Each scene shows the same named points in several views. A view is turned or mirrored, and shifted as a whole, has a little noise and may leave points out.

Scene 1
View 1
dirag: [-22  -6   6   9  -4  51   5 -59  33   9]
sizon: [-14   4   0 -11   2  24  14 -13   9  -4]
kifeg: [-10   7   5   4   8  37  11 -41  33  -2]
basa: [-14  11  -6 -12  14  37  21 -31  17 -12]
natu: [-22   4 -14 -20   9  43  21 -33  11  -7]
bapo: [ 22   0  10   9 -45  11  -4  24   0   7]
Mora: [ 39   2  17  26 -55   9  -9  24   4  10]
Zudum: [  2   5   0 -11 -15  15  10  12  -1  -2]
tabi: [ -3  -1  -3  -6 -14  33  10 -13   7   1]
kub: [ 34  16  -2  -2 -25  16  10  18   0 -10]
lese: [ -2  -4  23   7 -26   4  -3  16  14   9]
dinem: [ -2  -4   7  10 -19  39   1 -31  24   5]
View 2
kifeg: [  0 -21   7 -48 -40  16  19 -13   1  26]
natu: [-14 -12   7 -50 -31  20  11 -11  -1  10]
sizon: [-13 -12   0 -35 -25  14  -3 -16   3   1]
lese: [-10 -15   0  -5 -18  19  -4 -54  36  -1]
dirag: [ -6 -13  21 -64 -46  33  38 -20   4  30]
tabi: [-24 -10  -6 -38 -22  10  11 -26  16   3]
dinem: [-13 -16   5 -45 -35  20  28 -37  22  22]
basa: [-12 -18  -3 -49 -33   9   9   0  -9  15]
bapo: [-33  -8 -19  -7 -14   6   4 -61  52  -4]
Mora: [-27 -12 -22   1 -13   5  16 -77  68   6]
View 3
natu: [-11 -35  16  -9  -7  22 -40 -32  16  22]
lese: [ 20 -56   6 -30   3  11  13 -13   1   6]
bapo: [ 30 -41  -9 -28  -5  28  32 -11  14   7]
kub: [ 17 -17  -2 -16  -9  26  29 -14   8  32]
Mora: [ 44 -49 -27 -29 -15  26  40 -13  14   3]
dirag: [-11 -53   2  -6 -24  20 -64 -47  25   6]
basa: [-17 -24  21  -5 -13  16 -37 -34   8  35]
sizon: [ -6 -39  15 -10 -12  15 -30 -29   5  22]
dinem: [  5 -50  -5 -13 -21  23 -30 -37  20   7]
Zudum: [  6 -29  15 -22   6  23   9 -14   5  24]
tabi: [  1 -31   9 -17  -6  28 -15 -25  18  17]
kifeg: [ -8 -42   9  -3 -23  11 -41 -42   8  25]
View 4
basa: [-19 -22  10   5  28  -2  -5  26  -6   2]
dinem: [-37 -22  27   3  25  -9  16  14  -6   4]
natu: [-19 -19   8   1  25  -3  -7  29  -6   2]
dirag: [-28 -41  25  19  24   9  17  39  -5   6]
sizon: [-19  -9  -1 -10  25 -14 -12  14 -11  -5]
lese: [-56   2   3 -25  19 -30  13 -10 -17  -1]
bapo: [-58  19  25 -33  24 -41   9 -21  -2   4]
kub: [-33  17  27 -24  31 -38 -16 -24   0  -6]
Zudum: [-34   9   2 -25  24 -29 -13   2  -6  -2]

Which points are out of place in each view (at most two, in the order of its rows)? Write none if all are in place.
view 1: natu
view 2: none
view 3: sizon
view 4: basa
